Each row is a point on a tangle of strands that fork, close into loops and nearly touch. The rows are in no order.
In the rows, zero is written as 128.
Two points are linked if the straight distance between their rows is under 128.
<985>: [116 153 155 117 102 135  81 113  53 119 148 118 137 132 111 126 101 110
 111 158 151 153 140 113 134 108 154 105  70 113  96 118 121]
<412>: [ 86 110 166 100 128 136 113  85 119 130 154 160 137 119  97 112  78 102
 149 170 159 111 102 158 129 147 140 119 120 149 114  82 116]
<732>: [137 119 120 138 109 141  75 165  91 205 160 152  87 153 144 121 140 142
  83 141 120 145  89 129 127 150 102 134 129 133 140 126 142]
<1208>: [115 128 106 171 149 132 104 154 111  99 174 152 101 113 109 151 106 159
 126 151 150 180  93  99 113 158 164 121 159  91 179 128 108]
<438>: [115 111 107  79 160 150 106 130 137 114 122 141 154 143  88  79 114 147
 173 141 159 185 156 136 140  94 110 148 163 159 135  50 100]
<597>: [149 154 102 174 140  97  98 157 124  91 175  95  95 145 171 134  98 153
 101 141 151 153 134  62  98 155 132 116 110  78 139 202 185]
<550>: [124 120 163 127 123 145 143 146 153 133 171 157 149  79  54 121  75 103
 115  98  99  56 109 152 176 137 186 128 123 145 109 165 121]
<440>: [131 139 139 106  87 131  86 111  90 168 112  85 127 120 123 130 165 111
 110 110 136 118 150 113 153  92 163 128  94 110  77 146 120]
<313>: [153 135 159 101 174 129 149 160 142 117 173 125 113  87 123 159  90 125
 106 148 136 128 171 108 126  97 166 182 106 127 115 147 132]
<1594>: [141 156 111 145  94 122 144 134 170 127  87  85 145 115 119 117 146 118
 145  65 100 100 149 124 149  99 161 115 117 127 103 192 144]
<1446>: [144 163 105  94 159 153 107 127  69  77 133 121 128 128 125 150 157 126
 112 164 107 149 147  99 106  93 113 116 123 115 143  95  75]
<1357>: [136 113  81  82 128 124  85 102 146 123 110 120 173 123 110  95 252 105
 129 109  98  78 138 137 148  99 108 142 159 139 110  85  90]
<904>: [134 156  76 157 126 119  64 137 117 103 152  94 106 149 166 140 109 140
 132 137 143 153 111  86  93 144 125  88 126  78 151 175 164]
<1104>: [ 81 101 164 105  66 123 162  66 113 171  77 164 159 158 127 129 119 126
 154 127 159  95  97 159 138 168 149 119 119 146 103 134 125]
<557>: [ 97 103 139 103 112 142 118 121  96 136  95 176 171 176  84 110 170 114
 156 127 119 121 102 169 169 122  71  92 109 165 118 113  87]
<825>: [146 117  94 159 117 139  66 141  78 127 102 102 116 194 148 106 184 146
 142 126 157 164 111 119 118 125  49 105 140 118 168 136  84]
<1035>: [112 108 154 114 128 152 203 109 154 120  97 122 135  91 118 139 135 122
 161 121 138  82 149 164 128 115 147 159 181 163 107 122 130]
<1355>: [ 96 153 136 127 138 111 148 115 130 131 156 148  97 132 172 142  83  98
 100 204 117 119 129 150  82 127 101 111 134 133 142 133 173]
<532>: [179 186  97 138 129  90 108 195 170 133 156  98 143 116 109 111  85 124
  86  85  94 117 160 101 154 124 167 131  81 124 102 186 182]
<138>: [145 116  72 113 155 140 102 129 168 117 107 129 143 123 132 108 239 154
 137 106 103 121 107 120 143 111 124 147 171 120 140  84  87]
<1202>: [125 140 137  78 114 141 166 123 131 134  92 110  97 131 128 162 167 112
 142 128 114 111 175 140 147  87 119 131 125 156 102 143 130]
<29>: [152  89 131 121 135 121  90 152 182 197 155 113 115  97 124  92 142 124
 122  90 110  99 114 121 159 119 161 180 154 138 104 133 157]
<1696>: [109 138 150 129 150 137 180 104 140 125 141 157 144 103 126 142 125  98
 115 180  97  79 109 173 103 139 131 123 131 151 121 115 112]
<912>: [134 162  94  92 145 127  85 131 155 113 154 122 155 156  96 112 101 105
 144 147  89 140 142 129 117  80 107 109 130 143 113  94 132]
<1849>: [143 116 138  90 124 139 125 128 167 161 135  95  90 112 142 124  75 120
 153 113 141 105 183 122 134  91 137 184 149 163  92 142 178]
<1252>: [111 145 108 123 161 120  93  98  99 128 139 147 155 153 156 113 168  90
 108 181 126 114  90 162 105 126  61  99 141 146 131  93 112]
<1869>: [114 163 141  94 112 121 126  88  79  92 118  91 128 117 131 158 104 113
 130 151 153 139 153  91 126 107 167 110  76 118 100 140 114]
<1679>: [184 116 165 176 198 141 197 151 170 111 142 137 156  94 134 155 144  99
  80 100 116  72 163 136  64 102 102 206 142 104 116  83 159]
<214>: [136 117 114  79 135 152  70 125 123 124 118 104 116 124 115 104 157 111
 134 146 124 129 166 109 133  76 116 158 140 140 102  93 101]
<1411>: [149 130 146 148 133  95 177 165 109 133 148 134  75 126 147 151 127 159
  85 109 120 161 140  84 136 145 103 160  94 118 144 163 143]
<25>: [142  98 111 127 155 136  42 153 119 158 152 146 118 142  91  65 118 126
 127 144 125 170 108 124 128 110  97 157 147 143 132  62 102]
<1731>: [126 147 115 149 154 147 211 142 133  89 117 159 101 141 168 164 160 141
 116 144  96 142 125 167  79 152  80 110 170 132 174 104 125]
<908>: [113  74 167 105 107 134  56 106  93 168 135 148 158 124  90  86  81 108
 136 139 161 131 118 174 147 140 122 119 124 146 105  85 123]
<1370>: [136 116 132 133 144 131  80 139 128 156 161 141 126  94  80 101 119 141
 137 118 124 159  85 114 154 133 192 159 141 119 133 106  93]
<1039>: [ 95 129 121 163 113 107 185 137 175 132  86 162 136 160 159 125 141 131
 145 122  98 129  88 165  99 146  93 102 130 136 166 146 157]
<277>: [ 91 112 174 112  78 128 183  64 103 135  93 157 137 127 123 148  89 117
 145 139 152 106 129 138 139 164 172 108  94 132 113 146 127]
<949>: [106  88 126 140 122 124 158  96 141 120 103 134 111 108 148 142  81 175
 182 118 160 174 118 118 110 174 182 148 174 114 160  96 133]
<1044>: [142 128 164 133 154 151 200 124 164  81  99 108 142  72 113 167 131  92
 135 102 121  64 187 157 121  90 149 159 157 139 104 137 130]
<282>: [ 97 123 130 182  81 114 112  91  99 146 116 123 126 138 149 132 118 139
 137 119 161 128  67 116 121 194 176  90 125  65 155 162 101]
<835>: [134 131 125 156 127 109 184 186 174 138 124 161 105 155 127 137 112 157
 129  99  87 156 113 148 108 121  76 106 120 146 163 153 170]
<474>: [164 159 106 139 151 100 103 164 124  90 169 103 105 132 156 136 118 154
  80 136  96 161 143  57 122 129 141 135  89 102 134 200 162]
<1678>: [129  75 146 141 136 130  62  99  62 114 141 146 153 119  98 103 117 132
 125 148 154 158 101 132 171 129 125 114 109 126 129  99  44]
<668>: [126 130 181 117 108 129 180 129 133 131 144 134 116 100  77 147  59 106
 127  93 140  79 162 150 182 131 160 128 112 146  91 181 130]
<1144>: [131  72 199 159 122 118 224 137 155 171 133 163 114 101 109 143  99 135
 124  89 149 110 135 143 136 144 120 175 130 154 124 134 162]
<1086>: [110 104 147 107 110 135 100 102  75 182  97 136 114 156 151 120 181 120
 125 150 148 125 106 140 128 126  80 127 126 151 116  99 128]
<1233>: [166 139  80  95 173 128 102 100 184  67 114  85 166 103 154 128 167 109
 126 134  86  99 158 135 110 107 162 155 159 112 107  71 115]
<1153>: [124 150 101 124 119 134  79 103 115 128 108  70 129 114 161 115 163 120
 119 123 133 127 140  99 137 108 165 139 103 101 104 144 131]
<1773>: [105 128 139  87  83 170 159 114 114 117 100 137 140 143  62 133 117 135
 173 103 124 118 132 135 196 107 165 114 133 143 106 161  93]
<599>: [188 157 129 132 161  92 119 191 163  96 174 110 123 103 104 129 106 145
  95 109  85 150 152  71 131  97 168 160  90 126 121 176 148]
<111>: [142 111 179 182 156 142 218 118 140 138 104 120 132  91 169 144 203 100
  89 115 125  71 152 139  87 137 107 178 126 116 115 120 148]
<261>: [111 109 161 105 111 146 113  99 114 205 121 153 127 125 147 127 161 105
 111 159 141  90  91 165 138 136 119 136 128 150 111 111 139]
<775>: [117 100 121 112 147 137 152 110 172 170 108 134 116 124 187 122 140 135
 125 151 109 120 107 164  94 141  96 158 167 146 149 107 189]
<458>: [109 142 142  97  70 143 142 137  97 134 109 136 139 155  68 135  93 143
 141  99 135 157 152 118 171 145 168  99  87 132 114 145 107]
<823>: [126 175  86  97 150 135 124 125 156  56 102 110 132 115 134 129 106 151
 173 150 133 176 173 115 117 102 138 120 139 122 130  85 121]
<797>: [ 84 119 127 101 124 124 168 145 168 155 135 169 111 157 122 125  85 145
 158 143 110 163 101 165 123 135 113 130 158 160 149 109 169]
<1175>: [170 103 170 153 113 112 167 168 146 159 130 112 102 101  97 134 152  97
 115  42 118  68 174 113 184 105 117 161 133 127  96 193 149]
<1362>: [ 91 138 140 102 137 158 127  88  96  94 140 158 187 120  88 130 156  97
 123 166 120  83 109 158 160 124 120  91  96 142 116  81  56]
<469>: [ 98 125  97 155 114 120 149 100 129  97  58 115 148 166 185 126 178 157
 179 112 176 151  89 145 118 174 124 107 164 114 172 116  95]
<1240>: [ 73 131 106 121 166 130 175  86 136  75 104 159 172 143 140 116 129 130
 162 150 162 137 106 158 133 166 117  92 157 130 158  70  88]
<1691>: [123 128 129 134 140 135 152 118 151 162 140 133  92 137 199 123  88 125
 101 163 113 119 116 129  84 141  87 138 149 142 151 137 199]
<762>: [158 143  95 134 168 129 139 100 155  92 119  80 146  73 149 146 172 123
 123 129  95 107 139 135 110 108 181 145 132 103 111 105 105]
<169>: [150 120 140 113 157 147 164 139 174 118 120 100 101  91 180 141 119 148
 117 128 111 135 170 114 108 100 122 181 146 129 135 124 168]
<497>: [132 139 142  75  79 146 106 127 113 178 105 105 105 153 120 128 135 116
 135 106 145 125 170 117 164 105 127 138 114 157  86 146 139]
<864>: [133  96 107 160 143 101  64  92  63 102 120 104 145 167 166 113 153 128
 131 139 185 136 121 134 122 129  51  81 135 132 151 125  69]
<162>: [179 121 141 179 178 131 173 144 173 102 144 119 159  88 125 156 143 115
  84  85  87  91 153  99 100  92 108 171 102  87 119 117 144]
<156>: [145 151 105 123  95 139  74 158  95 132 106 128 131 154  69 106 156 143
 133 100 109 165 116 109 176 101 137  96  96 107 126 136  80]
<114>: [121 131 169 202 112 105 188 120  99 140 141 147 117  98 138 142 156 133
  82 107 117 113  94 102 144 171 155 114  72 101 139 193 105]
<981>: [129 140 156 138 138 124 112 125 141 131 177 142 156  86  76 121  78 107
 101 129 107  91  92 145 147 146 200 117  94 120  99 151 125]
<1693>: [129 128 140  59 145 161 106 132 122 129 139 133 130 118  75 121 134 110
 153 147 141 128 161 132 152  80 119 150 159 161 100  76  91]
<964>: [127 120  96 163 101 111  57 171 113 130 168 113 100 163 137 126  72 135
 150 138 176 187 116  97  91 169 149  93 139  81 158 137 158]
<46>: [110 141  91 171 141 125 152 110 121  82 157 130 101 140 149 161 133 133
 146 183 161 134 104 141  63 170 101  94 172 106 181 116 122]
<1113>: [ 63 107 109 139 120 116 148  97 101  86 133 170 149 179 108 123 112 130
 173 150 158 141  88 155 126 164  98  62 149 110 185 100  87]
<1830>: [156 118  64 162 159 134  50 122  93  82 133  95 133 133 126  96 158 153
 142 135 162 177 117  92 112 116 103 120 159 112 160  96  66]
<1052>: [128 130 140  87 141 149 108 150 116 136 153 116 101 109 110 134  90 127
 132 148 163 179 154  90 120 108 180 176 117 135 105 112 136]
<692>: [127  85 165 150 116 129 216 130 161 123  81  95 110  96 147 151  99 175
 160  81 156 149 169 103 119 117 141 178 141 146 116 119 167]
<698>: [119 138 101 146  97 130  89 167 110 152 110 131  93 214 151 130 161 149
 136 120 118 165  92 119 122 121  72  92 125 114 173 155 137]
<1487>: [ 99 106 114 139 138 135  92  86  80 105 111 122 156 116 128 110 162 135
 133 131 162 155 103 126 145 142 140 132 130  97 131  82  45]
<1407>: [164 133 177 156 136 113 205 179 126 138 144 135 116 123  88 149 120 116
  99  77 115  87 163 147 157 110  84 150 101 149  95 179 149]
<923>: [ 84  92 151 145  99 142 129  98  53 115 144 181 126 177  96 154 106 146
 143 159 168 147 101 120 122 183 119  59 126 116 165 115  95]
<468>: [127 154 103 155 149 132 188 125 148  56 123 140 117 127 161 155 126 141
 145 151 114 146 117 152  70 162 124  94 164 119 162 121 115]
<68>: [161 166  99 133 100 123  98 151 144 123 125  97 146 123  83 119 145 127
 138  85  83 132 133 113 169  92 167 103 105 116 107 167 108]
<861>: [162 133 112  99 155 141 141 140 178 124 126  94 115 113 155 140 162 116
 114 134  80  90 161 114 109  88 126 166 147 130 119 124 166]
<115>: [152 166  91  95 196 151 130 153 120  88 156 119 111 133 151 171 154 135
  96 165  85 152 159 118  91 100 121 140 145 123 153  98 115]
<1642>: [114 128 130 144  80 116  76 153  53 145 132 143 126 187 111 126 102 120
 120 140 153 170 123 128 124 149 109  63 100 115 145 143 117]
<117>: [113 112 159 107  73 160  95 113  78 151 100 148 165 157  81 109 144 105
 127 105 131  93 122 164 178 145 116 100  92 156  97 140 102]
<615>: [126 129  82 130 166 156  98 117  98  91 164 116  84 130 148 150 115 152
 127 173 182 158 125 128  78 159  98 124 189 120 168  83 127]
<369>: [ 99 166 120 127  84 130 144  85 132 108  89 115 166 142 122 126 117 114
 162 136 114 108 122 162 136 121 138  73  98 137 104 150 128]
<109>: [ 91 114 115 113 133 127 111 117 138 121 111 145 142 133 118 106  68 142
 190 144 163 178 129 150 138 126 129 133 156 130 143  68 120]
<217>: [125 104 138 122 132 133  87 107  44 102 161 137  97 125 116 153  89 126
 143 171 185 183 144  96 107 141 130 100 134 110 141  96  97]
<1852>: [103 118 137 102 129 141 118  92  70 113 144 140  82 126 150 166  85 120
 132 191 185 170 141 106  80 147 139 122 143 120 126 104 141]
<510>: [125 128 101 142 116 117 126 113 206  96  76  77 169 105 102 108 156 126
 184  82  93  94 130 146 151  95 158 124 142 144 111 160 129]
<1522>: [175 136 111 130 138  89 110 172 156 185 155 124 115 123 149 109 143 117
  66  98  75  96 132 115 136 133 114 151  96 119 114 181 178]
<807>: [ 87 122 141 174  94 112 203  99 169 113  94 164 171 146 140 114 125 119
 155 140 120 105  78 170 113 167 138  99 129 136 149 158 130]
<1167>: [102 150 112 122 101 122 107  83 142 115  97 104 191 135 113  90 146 107
 175 122 121  81  98 155 154 116 138  98 112 122 101 133 108]
<1312>: [160 111 159 126 124  98 180 146 160 120 101  92  79 108 155 145  76 162
 152  87 157 154 198  80 126 115 132 187 104 141 102 161 177]
<1877>: [174 168 108 117 110  99  82 147 150 164 156  95 134 108 135 106 122 103
  78  95  84  83 153 112 151 126 152 139  87 119  89 186 170]
<1618>: [128 118 133 173 122 121 182 141 113 125 149 140  80 128 159 185 143 167
 115 129 147 160 110  97  98 175 110 122 128 110 173 169 135]
<1429>: [144 121 152 142 113 113 152 132 128 163 134 128 123  86 116 123 154 134
 107  89 113  90 113 121 173 128 179 153  99 129 108 152 124]
<305>: [126 135 100 101 130 115  83  78 169 137 112 108 178 117 141  96 200  72
 118 142  85  65 133 147 122  96 129 127 149 143  96 110 128]
<1003>: [136 140 133 158 157 143 220 169 154 101 111 144 106 139 147 159 140 150
 118 127  77 146 145 144  92 104  71 128 135 140 165 122 163]
<711>: [174 138  96 120 148 143  43 167 134 166 179 138 134 127  80  99 143 132
  99 123  85 155 106 101 140 108 160 150 120 109 128 111 104]
<1226>: [144 121 197 194 135 142 231 140 156 149 128 145 156 110 118 138 192  89
  96 104 119  53 142 127 109 112  68 170 123 122 101 124 147]
<62>: [175 148  78 119 172 162 131 154 153  80 149 111 104 135 171 150 126 161
 107 160  69 142 158  92  84 103 100 144 142 112 182 119 165]
<1590>: [158 137 126  63 152 160 111 146 132 140 146 123  96 123 130 131 141 123
 109 164  98 106 178 110 118  73 110 169 123 146 122 125 135]
<824>: [169 137 127 141 169 153 169 157 112  56 123  93 103  92 183 184 149 166
  89 127 122 160 176  76  91 114 146 169 129 107 143 130 142]
<167>: [144 138  86 102 153 154  68  97  96 113 139  69 111 106 180 110 154 135
 106 156 125 125 144  84 102 113 159 165 124  87 125 130 138]
<1463>: [ 99 148 130  88  92 122 140  88  98 105  87  99 144 147 140 129 119 111
 145 156 143 134 160 136 136 124 132  92 113 131  97 121 121]
<1376>: [105 102 136 149 158 134 127 132 114 122 182 158 114  84 114 149 102 148
 122 147 142 163  82 115 125 159 182 145 147 110 144 109  90]
<356>: [142 107 161 113 122 132 123 137 154 170 148 117 121  73 101 128 132 109
 129  92 143  83 131 124 169 120 185 174 147 134  97 157 137]
<443>: [119 129 122 160  84 100 114 144 106 152 116 116 119 149 161 133 109 156
 128 102 164 161  92 100 120 190 171 109 118  83 145 172 136]
<838>: [150 133 100 145 147 154 141 138 113  76 125  95  77 110 190 165 132 175
 102 149 147 163 161  78  84 136 137 155 149 107 165 157 154]
<150>: [ 74 110 165 103  97 137 176  79 108 126 141 181 130 127 103 143  48 115
 141 159 160 124 119 140 129 164 186 113 114 141 113 115 113]
<1234>: [ 97 130 125 123 115 125 137 147 119 153 140 180 105 168 113 138  87 132
 156 162 131 158 102 142 115 152  92  84 147 138 170 106 149]
<1546>: [120 140 155 116  59 107 146 153 101 157 125 147 129 144  94 122  71 143
 103  96 151 120 147 129 160 193 173  90  86 130 120 165 146]
<694>: [150 148  67 126 176 117  98 117 171 104 133 124 165 131 134 123 167 147
 145 136  95 149 105 132 127 127 108 125 174 124 157  82 100]
<481>: [119 121 185 174 120 130 221 112 171 155  93 149 167 114 123 124 156  77
 124 108 123  48 142 172 119 108 102 145 130 159  91 172 162]
<1019>: [179 100 143 135 118 103 135 194 179 184 135 114 105 112 111 105 139 104
  94  52 107  56 173 116 168 115 104 156 146 146  99 182 183]
<1340>: [121 131 145 127  66 116 101 156  82 192 110 161 112 175 117 134  96 127
 106 114 152 158 140 123 141 170 144  86 102 121 143 144 148]
<553>: [ 86 123 104 138  96 112 107 118 145 119  79 130 162 183 161 111 123 140
 195 118 175 159  77 155 115 158 104  93 153 109 162 117 133]
<1194>: [117 160  86 105 151 133  82  98 128  70 121  73 160 103 124  98 103 113
 161 143 151 165 165 113 116  97 133 119 138 121 108  71  98]
<607>: [162 151 105 103 131 119  94 169 168 147 154 134 127 149 103 129 121 121
 112 123  67 117 124 131 140  76 122 117 131 152 120 120 148]
<1178>: [167 149  72 153 166 149 120 145 132  60 162  93  92 125 175 162 116 175
 116 171 117 133 139  97  64 135 115 128 165  99 186 154 180]
<1615>: [114 128 180 106 118 139  93 102  56 156 168 150 105 114 129 155 109 114
  85 166 164 127 120 113 134 145 149 124  90 122 119 119 128]
<666>: [142 119 124 121 143 134 133 128 161 122 101 118  87 114 165 138  99 166
 150 134 139 181 137 114 111 132 150 176 162 128 145 105 166]
<1367>: [131 144  90 135 149 147  97 122  87  85 131 111 116 134 127 127 174 158
 143 134 134 181 117  98 134 123 132 121 137 100 149 109  70]
<335>: [156 120 125 134 106  94 134 178 186 207 120 119 116 133 147 107 139 130
 103  71  93  83 145 142 162 146 102 136 122 143 113 178 186]
<1645>: [112 113 156  71 129 139 117 106  98 156 137 123 105 114 125 147  71 126
 133 176 172 155 171 115 115 114 147 172 142 146 108  89 144]
<1662>: [107 116 135 156 113 124  65 123  57 121 142 145 144 153 107 107 119 115
 123 144 147 150  92 141 138 139 109  72 102 122 139 119  70]
<367>: [183 133 144 177 184 100 174 161 172  88 153 109 153  81  75 151 135 131
  98  62 103 113 152  78 118  89 124 172  90  94 106 154 151]
<91>: [115  98 145 111  94 119  86 123 123 218 115 125 122 149 156 110  87 131
 125 121 163 147 103 151 129 161 131 153 146 139 108 121 171]
<6>: [142 127  70 139 168 146  76 104 136  78 138 103 117 121 189 117 122 160
 140 174 161 155 116 110  86 154 118 143 194  98 158  85 145]
<1438>: [125 102 132 102 106 137  79 157 144 214 151 128 105 125 123 103  94 134
 107 111 142 133 117 125 142 151 152 177 149 145 113  99 165]
<1365>: [106 153 149 102 105 167 122 105  98 115 133 152 173 127  73 125 141 109
 117 136 105  79 117 152 185 119 150  81  64 138  97 141  87]
<1699>: [154 139 136 157 166 133 181 110 134 103 120 108 138  85 171 141 174 116
  93 135 106 106 131 128  91 128 147 148 129 121 127 125 120]
<136>: [128 164  97 108 121 106  82  84 166 128 125  95 183 123 103 104 151  80
 144 119 103  69 124 144 148  81 144  96 125 128  85 134 123]
<197>: [150 101 195 151 128 110 221 153 138 169 125 148 102 119 105 145 124 124
 120  65 134 107 159 121 152 130  61 180 108 132 107 149 170]
<380>: [140 131 136 167 112 108 118 154 111 166 125 141 111 121 134 136 173 157
  89  86 117 128  84 105 167 156 163 133  97  97 135 172 114]
<365>: [ 85 102 113 139 118 110 108 112 125 112 130 139 134 138 116 124  70 152
 185 138 188 182 107 104 115 169 176 106 153  97 155 108 118]
<1606>: [119 140 175 125 101  93 177 150 119 144 154 153 101 110 116 150  82 131
  96 112 135 103 144 134 152 166 156 117  72 135 112 163 146]
<561>: [136 162 101 105 162 144  96  99  85  91 129 125 140 139 155 130 190  95
  95 168 111 103 134 131 116 106  92 117 135 128 119  80  82]
<925>: [ 89 109 106 128 122 121 101 156 105 120 146 180 135 193 100 118  94 138
 157 150 153 165  89 151 136 142  67  71 149 133 172  94  99]
<121>: [126 166 132 137 128 116 180 124 152  83 128 125 155  95 100 147  85 117
 127 123  93 139 143 142 123 100 157 101  96 123 130 162 120]
<707>: [120 107 133 151 101 109 150 107  77 135 134 130  80 140 158 180 113 158
 125 137 177 158 128  86 108 170 162 118 135 102 148 158 138]
<686>: [105  90 126 108 130 125  88 141 115 161 113 153 152 173 121  92 166 130
 145 137 136 153 113 161 130 120  45 122 142 159 141  89 108]
<11>: [106 139 144  68 103 157 168 113 101 114  94 131 128 133  85 149 168 142
 171 120 126 114 177 134 172 100 126 129 139 150 110 123  83]
<735>: [142 136 105 127 110 123 100 173 117 170 142 148  86 172 153 127 164 144
  94 122  91 141 102 113 138 133  82 121 109 122 153 153 142]
<231>: [127 103 147  69 120 152 113 114 141 169 122 112  97 131 137 126 101 139
 158 152 161 129 164 128 126  99 123 186 165 164  97  91 157]
<53>: [141 119 128 123 105 154  63 172 104 177 148 151 110 157  95  99 109 136
 115 132 125 183 111 132 132 124 104 130 135 142 143 102 121]
<1862>: [146 135 176 114 167 132 177 140 137  94 147 115 122  64 111 173 108  96
 112 120 148  76 188 123 135  81 174 174 111 129  99 149 109]
<1063>: [130 133 113 123 138 131 131 144 209 106 112 110 138 105  99 111  93 140
 178  92 105 124 143 152 144  94 145 128 162 159 115 130 153]
<45>: [123  87 165 100  77 132  63 120  93 199  92 133 138 159 123  93  96 109
 128 113 183 129 110 158 142 144 125 111 117 152  95 106 135]
<1560>: [160 128 144 102 117 126 138 165 179 144 128  82  82 127 149 108  70 141
 146 103 144 132 201  79 136 105 126 189 129 150 107 170 203]
<18>: [138 166 153 130 127  83 117 160 133 153 183 150 140 108 102 134  71 108
  80 127 103 104 128 132 142 151 154 107  80 135 108 163 145]
<142>: [151 154 137 176 152 107 174 153 165  70 151 114 151  95  77 145  83 125
 114  82  93 125 136 107 117  90 154 107  82 101 121 165 127]
<320>: [ 99 114 108  94 128 133 127 117 174 151  89 155 121 158 159 114 128 156
 167 149 129 153 105 168 112 139  82 146 183 155 164  90 166]
<634>: [133 152 134 176 108  84 163 148 158 124 122 100 130 115 132 118 111 118
 109  68 111 108 136 135 140 140 144 106  74 115 100 193 158]
<1216>: [125 109 160 131  95 124 150 143 162 203 113 147 124 136 137 119 153  99
 122  89 112  68 116 168 152 132 118 149 132 171 101 163 163]
<909>: [108 158 178 135 142 116 201 111 126 111 139 127 127 109 164 160  92  96
 105 191 125 102 149 146  78 133 121 117 106 144 127 131 153]
<1056>: [169 141  90 121 134 102  79 140 182 173 156 130 140 137 137 124 163 112
  77 129  35  85 103 132 131 106 117 132 131 129 121 142 158]
<251>: [158 121  81 124 155 152  65 102 128 110 110  77 118 126 191 105 146 137
 135 148 145 141 135 106 108 128 117 155 160  99 143  92 143]
<1509>: [ 90 161 112 104 141 134 148 104 118 118 115 166 142 168 153 138 183 109
 121 178 119 115 112 171 106 138  57  91 138 159 147 108 115]
<1364>: [ 99 129 109 120  85 117  77 138 161 142  69 110 147 176 150  80 121 133
 189 100 148 162 108 140 143 126 122 106 141 128 139 113 156]
<1579>: [131 117 169 129 116 134 140 117 134 216 133 181 122 120 129 115 184 114
  99 126 104  63  85 168 150 144 124 144 131 166 111 138 144]
<702>: [ 99  91 115 134 129 120  98  78  75 115  86 102 162 160 173  86 172 116
 140 145 190 136 128 139 126 130  67  96 120 135 124  99  83]
<1728>: [ 95  76 173 127 127 148 227 111 166 148 122 158 143 106  96 127  97 129
 162 110 123 108 105 169 144 148 157 163 154 158 126 118 132]
<120>: [106 128 111 172 108 125 145  90 114 115  80 120 116 134 178 144 162 132
 155 124 163 131  75 125 111 180 144 109 145  96 156 148  99]
<384>: [113 118 163 172  93 126 194  88 158 140  91 144 175 113 146  99 154  98
 139 125 109  70  90 167 130 146 137 134 120 139 118 172 125]
<1403>: [ 99 136 121 100 159 134 115 108 101  75 148 148 187 145  82  98 152 120
 141 137 134 126 128 152 154 108  95  86 113 150 126  72  56]
<834>: [109 103 166 134 109 128  90 113  39 149 172 180  98 139 109 160  94 133
 113 161 182 149 110 112 116 169 149  92 111 131 146 109 116]
<1766>: [155 125 181 170 139  78 188 164 105 132 152 136 108 104 124 150 148 147
  84  81 124 127 134  97 158 160 122 155  59 118 113 188 117]
<767>: [120 156 113 141 141 120 160 122 154  76 114 110 125 106 140 148 115 143
 156 142 112 161 136 139 102 116 143 103 136 115 147 131 133]
<329>: [119 149 139 190 109  96 176 122 131 107 128 140 129 123 154 139 121 137
 105  99 113 135  99 120 122 161 160  94  82  92 146 194 115]
<1715>: [ 92 129 129 119 148 143 160  92 144 113 114 163 165 117 112 123 150 118
 144 157 117 101  92 166 142 155 126 123 142 136 130  99  81]
<1426>: [105 150 103 101 153 155 160 121 105 106  95 151 124 158 156 150 194 136
 137 144 120 142 124 153 115 144  84 114 157 147 161  96  92]
<183>: [134 117 101 177 152 124 155 168 147 107 158 138  92 108 135 163 126 191
 139 125 124 180 102 113  99 154 134 136 161 110 195 139 130]
<1277>: [177 128 102 138 125 127  37 166  95 148 135 122 153 144  78  74 159 126
 104 107  88 152 113 113 154  97 134 110 108 121 113 122  87]
<20>: [161  96  81 138 162 128  44 136 109 104 131  99 133 146 123  61 148 128
 135 132 128 179 137 102 126  92  82 144 142 136 139  80  87]
<1747>: [128 144  96  92 166 116  93 113 128 107 139 142 193 146  81 111 130 102
 135 151  93 116 116 149 140  79  93  93 121 148 113  94  93]
<1826>: [124 146  95 124 118 115  89 144 197 122 107 102 139 139 139  88 113 135
 174 116 111 134 106 151 135 115 131 122 145 125 132 128 167]

A piece is two or more points that can be reached from each other along the links. Count, over all rows, the pieces, the separate loops (a circle has one, a figure eight two, a Y none), the forks (points with three links) and the tips (points with one).
pieces => 4
loops => 8
forks => 17
tips => 9

A fork is a point with three links, a tip a point with one. Leave the first point through the second and follow the links. Name the first fork or tip that comes.
<356>; <29> => <1104>
<138>; <1357> => <834>
<1144>; <1728> => <1645>
<167>; <1153> => <1546>
<964>; <904> => <1522>
